Points on a hilly landscape, in no order, each with its height.
A ball rolls from a point to the lowest of its 3 nearest points, and stops where none of them is lower. Distance is the straight distance between rows; heights are no part of it.
q566 h=5.16: [126, 119, 107, 138, 120, 126, 165, 160, 121]
q880 h=1.82: [ 93, 124,  73, 114, 139,  98, 152, 135, 112]
q325 h=2.55: [148, 118, 165, 146, 113, 150, 128, 145, 142]
q88 h=1.62: [142, 127, 140, 142, 117, 146, 148, 148, 134]
q498 h=3.87: [147, 101, 192, 140, 127, 135,  89, 126, 132]
q4 h=2.43: [ 97, 113,  82, 123, 135, 103, 160, 149, 111]
q426 h=6.70: [138, 139, 137, 131, 128, 143, 122, 114, 136]
q927 h=6.51: [147,  95, 197, 139, 133, 117,  67, 121, 120]
q439 h=4.58: [136, 145, 138, 124, 130, 139, 112, 104, 132]
q876 h=3.95: [150, 107, 169, 147, 106, 153, 139, 165, 144]
q43 h=4.06: [149, 117, 150, 148, 102, 150, 160, 180, 138]
q424 h=2.91: [150, 113, 168, 147, 107, 149, 133, 157, 141]
q7 h=1.70: [144, 124, 164, 138, 124, 146, 107, 118, 137]
q152 h=3.30: [143, 109, 183, 137, 129, 134,  88, 116, 136]
q135 h=2.13: [ 87, 128,  66, 106, 145,  96, 146, 131, 111]
q755 h=5.39: [130, 147, 121, 125, 130, 134, 127, 112, 129]
q67 h=2.84: [133, 132, 118, 135, 122, 137, 150, 140, 128]
q491 h=2.04: [145, 118, 157, 144, 112, 150, 140, 152, 141]
q836 h=4.53: [149,  93, 198, 144, 122, 132,  87, 135, 130]
q356 h=2.26: [103, 132,  81, 121, 135, 109, 153, 135, 115]
q713 h=2.57: [ 75, 108,  66, 106, 141,  92, 144, 134, 111]
q954 h=3.72: [113, 124,  88, 127, 129, 116, 159, 147, 118]
q632 h=3.28: [130, 153, 112, 120, 135, 130, 128, 107, 127]
q399 h=5.12: [135, 141, 116, 132, 126, 133, 143, 127, 125]
q657 h=3.40: [143, 115, 180, 134, 130, 135,  87, 110, 135]
q893 h=2.00: [135, 162, 130, 111, 136, 133, 100,  89, 135]
q183 h=4.64: [124, 171,  95,  93, 137, 118, 113,  87, 127]
q518 h=5.97: [143, 102, 190, 136, 135, 122,  67, 112, 123]
q777 h=2.02: [141, 120, 130, 141, 115, 145, 159, 161, 133]
q133 h=6.12: [135, 144, 156, 120, 138, 134,  84,  87, 132]
q257 h=3.11: [ 60,  96,  68, 110, 144,  85, 145, 144, 118]
q207 h=3.48: [135, 145, 142, 123, 135, 139, 105,  98, 138]
q505 h=2.31: [137, 125, 122, 140, 118, 135, 156, 154, 129]
q614 h=2.92: [115, 146,  87, 118, 135, 115, 146, 123, 120]
q796 h=4.73: [110, 111,  94, 132, 128, 113, 166, 157, 114]
q403 h=3.12: [118, 167,  85,  98, 139, 109, 126,  97, 120]
q556 h=4.18: [150, 114, 156, 146, 107, 151, 152, 171, 137]
q473 h=2.65: [144, 117, 174, 138, 127, 141,  98, 116, 137]
q989 h=1.67: [101, 144,  67, 102, 139,  99, 141, 115, 113]
q324 h=2.60: [143, 122, 163, 137, 121, 147, 119, 129, 143]
q922 h=0.59: [125, 164,  99, 111, 138, 124, 124,  98, 126]
q998 h=1.69: [130, 162, 114, 112, 135, 127, 114,  93, 132]
q710 h=5.56: [147, 101, 188, 145, 114, 143, 106, 141, 138]
q891 h=1.00: [ 96, 116,  78, 121, 136, 101, 156, 142, 112]
q479 h=6.32: [132, 144, 116, 127, 131, 137, 135, 116, 132]
q937 h=4.84: [139, 115, 181, 132, 137, 124,  70, 100, 130]
q3 h=1.41: [143, 125, 144, 141, 117, 144, 140, 140, 136]
q530 h=7.08: [138, 137, 128, 134, 126, 141, 132, 126, 135]
q40 h=3.68: [117, 137,  92, 121, 133, 120, 149, 126, 121]
q192 h=1.65: [124, 156,  98, 114, 133, 123, 132, 109, 125]
q33 h=4.86: [122, 123, 103, 136, 126, 127, 162, 146, 123]
q30 h=5.29: [124, 117, 110, 137, 117, 125, 172, 167, 124]
q102 h=3.34: [ 73,  98,  71, 119, 140,  92, 153, 147, 113]
q535 h=0.44: [132, 167, 121, 105, 139, 127,  97,  83, 134]
q327 h=2.61: [144, 117, 138, 145, 109, 145, 162, 170, 133]
q384 h=5.83: [137, 134, 167, 127, 137, 132,  75,  94, 132]
q230 h=3.25: [140, 130, 162, 131, 131, 142,  99, 108, 137]
q588 h=2.40: [116, 153,  87, 112, 137, 114, 135, 109, 118]

Where does a ball stop that starts at each point below?
q713 | q989
q439 | q535
q927 | q7
q566 | q3
q257 | q989
q796 | q891
q614 | q891
q755 | q922

Call two points neighbours if one is among the 3 nearest of the other. Go from one point of each pair to the other, from neighbour to neighbour, staying as low as possible. Name the highest point that can't be avoided.
q3 and q7 | q324
q891 and q535 | q588
q989 and q891 | q880
q922 and q535 | q998
